Points on a hilly landscape, in no order, each with its height.
From any point a climber takes the steepest step (rise divided by distance) to one of its 2 nearest points. It stops when none of these is higher. Distance is the straight distance between rows; heights are no part of it.
K_102 (h 703): [124 128 142 141  92 183 130 108 103 116 158 101 171 109 113  94 116 153
 148 126 121 137]
K_801 (h 189): [155 149 113 130 141 128 136 133 121 120 119 189 170  97  97 115  93 110
  71 118 111 129]
K_889 (h 397): [112 113 147 125 148  89 131 131 188  88  62 172 122 130 154 150 157 112
  96 186 123 130]
K_786 (h 495): [ 97 118 115 101 162 123  99 137 181  95 101 158 137 187 149 147 181 110
  80 149  79 139]
K_372 (h 862): [160 103 100 160 141  97 148  92 170 123 109 153  59 144 124 150 136 133
 150 171 133 118]
K_477 (h 607): [126 145 151 126  96 146 130 104 113  88 150  99 161 151 114 138 119 148
 156 125 138 114]
K_499 (h 290): [127 160 184 128 122 137  87 131 149  54 107 111 184 129 135 161 101 115
 143 134 119 119]
K_70 (h 337): [ 90 116 119  67 147 146 126 188  75 156 140  99 136 126 152 110 168 135
 103  78 142 125]
K_610 (h 336): [115 129 201 124 133  96 113 137 146  74  84 131 163 101 146 170 112 117
 145 148 139 128]
K_906 (h 126): [150 146 108 126 139 218  92 130 136 153 140  50  84 125 145 186 145 131
 119 102 138 109]
K_802 (h 809): [170 114  76 192 154 118 147  76 163 153 142 150  53 154  99 106 131 136
 159 156 125 125]
K_913 (h 292): [115 121  79 163  97 122 143  96 103 193 178 118 126 141  92  57 108 146
 145 105 120 157]
K_741 (h 375): [105 125 173 151 102 111 113 121 155 104  95 125 130 110 159 130 112 126
 150 188 143 126]
K_281 (h 307): [ 69 122 177 130  88 141 117 125 109 146 120 113 149  89 150 106 107 131
 152 171  86 175]
K_865 (h 308): [113 111 113 151 115 108 157  92 108 197 154 110 102 119 105  86 113 129
 167 133 110 179]
K_29 (h 265): [124 144  74 130  87 148  97  98 139 132 177 120 141 167 100 120 117 153
 119 125 132 131]
K_254 (h 274): [114 123  91 113  89 120 156 100  94 160 176 121 164 122  92  84 127 152
 134  94  94 160]
K_4 (h 546): [128  80 133 119 143 138 162 102 150  93 106 125 109 136 114 144 171 155
 126 134 104 135]
K_714 (h 233): [109 107  99  78 150 139 123 144 129 144 135 126 140 188 131 118 176 123
  81  95  92 143]
K_312 (h 576): [154 145 111 187 114 105 152  62 150  93 144 163 145 149 111  94 122 162
 169 161 124 120]
K_118 (h 502): [151 116 118 171 160 153 157 142  87 187 141 127  81  87 120  64 119 115
 143  91 159 114]
K_974 (h 55): [104  94 170 100 149 147 156 206  76 144  93  96  86  55 168 144 159 138
 133 104 153 145]
K_947 (h 326): [115  95 113 138 113 112 157  94 128 182 129 123  85 129 106 130 138 141
 134 140  79 193]
K_547 (h 566): [145 130 155 148 127 135 163 150  78 136 142 104 111  81 133 116 109 142
 186 114 174 104]
K_354 (h 587): [124  93 118 147 124 181 140  93 139 110 129  94  89 131 120 120 161 156
 136 125 138 122]
K_250 (h 504): [121  74 160 135 142 129 192 101 114 105  95 132 127 108 115 111 166 160
 146 142  82 152]
K_72 (h 277): [ 67 113 134 113  92 124 132 117 115 141 121 119 165 117 140  91 140 137
 113 149 111 166]
K_614 (h 485): [149 157 194 176 114 129 149 107  85 125 147 100 126 113 130 126  84 145
 213 134 148 120]
K_203 (h 261): [ 99 116 168 105 163 156  90 184 149 102 104 100 126 140 193 108 168  93
 114 136 170  71]
K_406 (h 38): [104  77 159  94 152 129 183 162  90 118  90  92 123  99 141 138 186 147
 126 108 138 129]
K_77 (h 468): [145 150  62 138 118  62 127 102 182 111 143 198 134 169 104 144 134 130
 109 152 126 129]
K_580 (h 527): [145 118 135 147 152 128 152 175  74 175 145 121  82  81 138  93 121 137
 152 108 206  90]
K_696 (h 438): [113 127 146 118 144 121  81 122 202  62  88 146 129 166 157 163 160 118
 120 182 107 122]
K_888 (h 118): [160 167 135 137 107  80 132 110 132  71 128 142 175 137 116 153  74 129
 154 121 179  88]
K_88 (h 636): [160 138 138 181 141 108 163  85 140 127 135 168 147 113 126  86 107 146
 157 168  91 131]
K_509 (h 240): [115 139  98 113  85 137  97  90 137 110 172 108 148 194 105 151 141 160
 139 124  83 157]
K_324 (h 68): [107 112 184 130 151 119 141 199  83 169 101 120  67  51 176 133 122 129
 146 135 156 150]
K_637 (h 169): [156 135 120 121 106  75 146  88 146  59 134 123 159 185 105 202 135 164
 171 113 115 128]
K_736 (h 202): [188 158 147 133 117 186 109 138 131 164 136 104  88  97 110 202  76 119
 123 113 105 138]
K_75 (h 198): [117 124 200  90 167 166 113 200  95  96  94 102 149  75 162 140 146 123
 121 111 137 100]
K_299 (h 5): [112  71 140  88 126 124 176 128 118 163  97  80  77 113 130 184 169 145
 114 115 106 172]
K_170 (h 206): [115 126  86  86 143 191  89 163 139 171 152 119 134 168 128 123 154 106
  63  87  79 149]
K_968 (h 507): [125 113  40 123 127 119 106 123 199 120 125 177  87 178 114 161 174 117
 109 175 112 138]
K_774 (h 141): [151 163 136 135  91  76 131  96 136  49 132 137 178 181  95 180  95 151
 176 114 150 111]
K_654 (h 98): [137 155 146 136 103  83 120 137 113  94 134 111 140 132 146 142  97 129
 166 124 224  69]
K_168 (h 351): [112 149 180 138 104 103 117 148  88 159 131 113 139  62 135 118  82 120
 164 147  99 190]
K_721 (h 279): [120 131  70 168  87 149 112  87 138 171 169 125 119 145 101  71 116 145
 131 135 142 130]
K_38 (h 518): [147 122 199 160 155 104 171 125 119 115  75 133 116  78 133 131 107 122
 155 166 109 142]
K_586 (h 398): [134 142 166 126 112 118 148 152  54 176 156 119 138  60 117 108  83 129
 150 109  90 186]
K_237 (h 740): [148 150 123 180 118 100 129  97 126 160 148 129 106 130 135  89  85 126
 164 154 172 100]
K_176 (h 251): [151 133  92 166 112 166 100 102 158 143 131 156  82 127 105 154 109 120
 119 162  80 129]
K_160 (h 153): [156 164 190 141 122 143 110 166 103 122 121 158 165  47 124 121  70 110
 155 126 149 110]
K_667 (h 253): [110 112 124  88  96 118 174 117  75 122 146 122 182 109  97 113 133 152
 123  85  90 161]
K_225 (h 429): [ 98 107  45 155 117  90 140  91 169 168 133 174  98 168 120  96 145 136
 109 159 125 149]
K_417 (h 172): [160 164 149 138 134 126 125 161 106 135 130 189 162  56 113 105  67  90
 108 126 142 103]
K_179 (h 445): [126 119 139 125 132 154 152 166  90 185 124 131 114  60 121 103 110 111
 120 111 111 160]
K_658 (h 222): [106 150 112 116 148 123 113 140 140  96 142 163 214 143 135  57 140 112
  96 126 114 109]
K_268 (h 510): [133 168 142 103  99 156 106 129  85 103 183  83 196 161 128 135 108 139
 146  76 142  93]
K_948 (h 96): [133 145 144 132 131 185 109 176 111 141 119  78  98  81 165 148 128 114
 137 134 185  95]
K_548 (h 683): [176 130 172 193 122 104 151  67 160  67  99 130 106 141 123 153 105 157
 192 162 131 114]
K_609 (h 604): [125 119 123  90 116 106 121 124 136 138 118 104 118 150 141 163 134 126
 109 125 151 125]
K_313 (h 231): [114 159 183 106 120 156  58 147 142  81 125  72 185 167 155 168 112 113
 148 115 109 114]
K_807 (h 346): [ 98  94 113 138 139  90 177 123 122 175  96 148  81 118 137 109 145 124
 102 138 122 178]
K_431 (h 641): [121 125 134 172 100 190 140 101 102 132 158  90 114 114 118  90 125 157
 165 124 154 120]
K_835 (h 475): [140 110 115 121 157 166 164 157 102 169 114 151 100  83 112  96 126 113
  87 101 148 115]
K_823 (h 305): [137 187 120  98 109 116  55 140 134 125 177 145 198 176 142 132  90  95
  96  96 116 113]
K_113 (h 649): [110 137 121 110 104  81 105 141 127 162 127 138 131 128 145 129 112 103
 105 143 178 127]
K_625 (h 111): [146 141 107 127 135 190 117 146 114 157 143  82  95 106 139 148 130 127
 110  95 163  96]
K_599 (h 168): [190 167 163 142 127 178 114 136 137 119 130 104 114 101 132 195  87 105
 144 112 156  99]
K_87 (h 285): [102 102 138 121 166 173 111 157 156 117  95 132 119 133 147  87 175 114
  93 142 152 100]
K_240 (h 250): [101 152 103  88 136 153  83 156 112 132 165 140 199 158 140  63 124 100
  82  87  90 118]
K_497 (h 379): [140 175 108 120 106  86  73 119 177 103 132 156 153 164 126 182  95 106
 104 149 125 121]
K_672 (h 174): [ 93 115 168 108 146 123 152 162 110 103  77 159 159  85 137 106 140 105
  93 127 111 149]
K_924 (h 363): [138  89 105 141 171  88 183 120 149 140  76 193  86 130 135 112 156 119
  98 143 133 140]
K_887 (h 377): [107  99 117 131 148  69 152 126 173 133  59 181 101 129 157 118 145 104
  86 178 141 140]
K_980 (h 594): [182 134 189 179 158 111 157  96 151  87 100 144 108 106 113 147 101 131
 177 162 109 124]
K_673 (h 306): [ 77  86 120  92 169 152 130 176 104 139 107 133 121 139 143  77 194 118
  85 107 147 120]
K_441 (h 341): [139 184 118  94 103  80  86 131 141 106 146 136 210 151 119 163  84  99
 113 113 129 120]
K_400 (h 273): [131 160  88  82 130 121  84 142 127 138 177 140 181 205 133  85 116  92
  82  80 114  99]
K_638 (h 427): [156 165  89 144 112  66 115 118 191  88 117 193 147 156 102 191 100 135
 145 159 107 136]
K_174 (h 20): [123  80 163 103 130  93 206 142  88 149  92  98  97 100 133 152 152 135
 152 105 106 171]
K_775 (h 226): [121 121 128  65 137  90 154 133 104 104 135 147 208 143 106 125 142 130
  96  76  99 144]
K_754 (h 791): [169 130 118 160 101  93 129  84 164  87 122 134  77 157 124 181 125 153
 164 155 144 118]
K_518 (h 80): [137 131 132 105 139 113 117 142 125  88 134 110 132 150 151 133 151 130
 135 108 206  53]
K_261 (h 82): [124 127 159 151 127 171 111 179  94 177 124  85  77  67 168 122 106 123
 154 131 154 126]
K_154 (h 456): [139 120  36 103 126  81 128 118 158 156 152 164  84 203 103 163 152 132
  89 114 137 117]
K_422 (h 173): [123 114 168  93 148 133 134 176 107 109  92 135 149  72 138 154 125 108
 101 113 127 128]
K_36 (h 204): [148 136  99 106 134 123 136 119 129 110 148 166 164 137  96 138 130 126
  87  90 113 121]
K_676 (h 478): [137 128  27 101 131 130  94 114 172 126 163 152 100 203 101 148 159 126
 106 128 113 111]
K_621 (h 434): [132  79  58 119 129 109 125 112 164 167 125 114  51 186 116 179 168 132
 110 121 154 131]
K_407 (h 444): [101 127  49 130 118  72 121 104 171 115 136 171 129 183 130  95 157 131
  95 153 145 117]
K_884 (h 708): [147 125 122 190 173 136 155  92 133 163 133 157 111 102  90  57 116 123
 131 157  95 144]
K_192 (h 266): [123 132  96 176 108 140  95 100 169 163 143 146 107 128 118 106 106 114
 111 163 117 138]
K_51 (h 412): [113 130 176 168 103  97 138  92 122 116 119 112 128 120 146 120 100 145
 191 169 127 140]
K_697 (h 541): [105 101  79 113 149 120 129 125 182 123  99 179  95 166 132 151 186 118
  70 166  91 161]
K_322 (h 177): [109 125 121 103 131 206  95 141 139 147 144  81 126 131 132 133 146 131
  94 109  85 147]
K_592 (h 232): [121 128 185  92 172 179  79 193 145 103 102 103 145 135 174 135 149  89
 115 111 126  87]
K_560 (h 762): [159 116 101 186 180 128 140 106 144 198 126 146  62 125 100 100 118 109
 131 144 122 137]
K_458 (h 67): [127 119 111 123 151 138 134 116 134  88 143 138 135 149 122  84 167 139
 114 123 176  70]
K_195 (h 432): [134 153 134  64 131 131 129 172  67 115 160  79 179 153 130 154 129 142
 137  55 135 100]
K_636 (h 230): [156 144 127 140 118 173 109 123 144 165 129 133 103 101 111 167  93 114
 101 137  79 154]
K_486 (h 205): [119 126 115 104  99 109 112  86 137  77 159  87 143 211 110 190 160 180
 166 110 111 142]
K_753 (h 143): [148 168 189 152 122 171  98 152 124 106 120 119 137  79 127 161  75 101
 155 134 170  93]
K_966 (h 460): [137 102 170 157 167 106 192 121 100 116  92 153 148  83 121  88 134 132
 149 143  87 158]
K_147 (h 255): [ 73 111 100  81 120 112 120 117 121 134 139 120 157 168 140  87 162 129
  92 124 104 161]
K_922 (h 150): [139 136 120 109 127 209  92 128 133 141 153  70 110 135 121 194 145 151
 110  95  91 139]
K_995 (h 197): [ 90 129 150 108 146 114 125 152 111  81 101 179 210  98 143  69 145 123
 107 134 121 110]
K_222 (h 691): [146 129 122 194 110 147 136  79 117 144 148  90  87 134 114  90 110 138
 180 136 168 106]
K_276 (h 376): [112 126 130  61 136 143 149 170  51 146 157  71 141 107 141 154 158 150
 133  57 140 130]
K_429 (h 692): [128 139 119 144 100  94 106 135 130 182 143 123  77 115 156 117  88  98
 143 158 197 113]

Two climbers start at each pair of points below. Name the first point that both come to, or write none.
K_299 and K_947 | none
K_906 and K_518 | none
K_599 and K_654 | K_721
K_87 and K_625 | none
K_888 and K_499 | none

For each start below, name the point where the climber stops.
K_422 | K_102
K_458 | K_102
K_672 | K_77
K_72 | K_547
K_160 | K_697
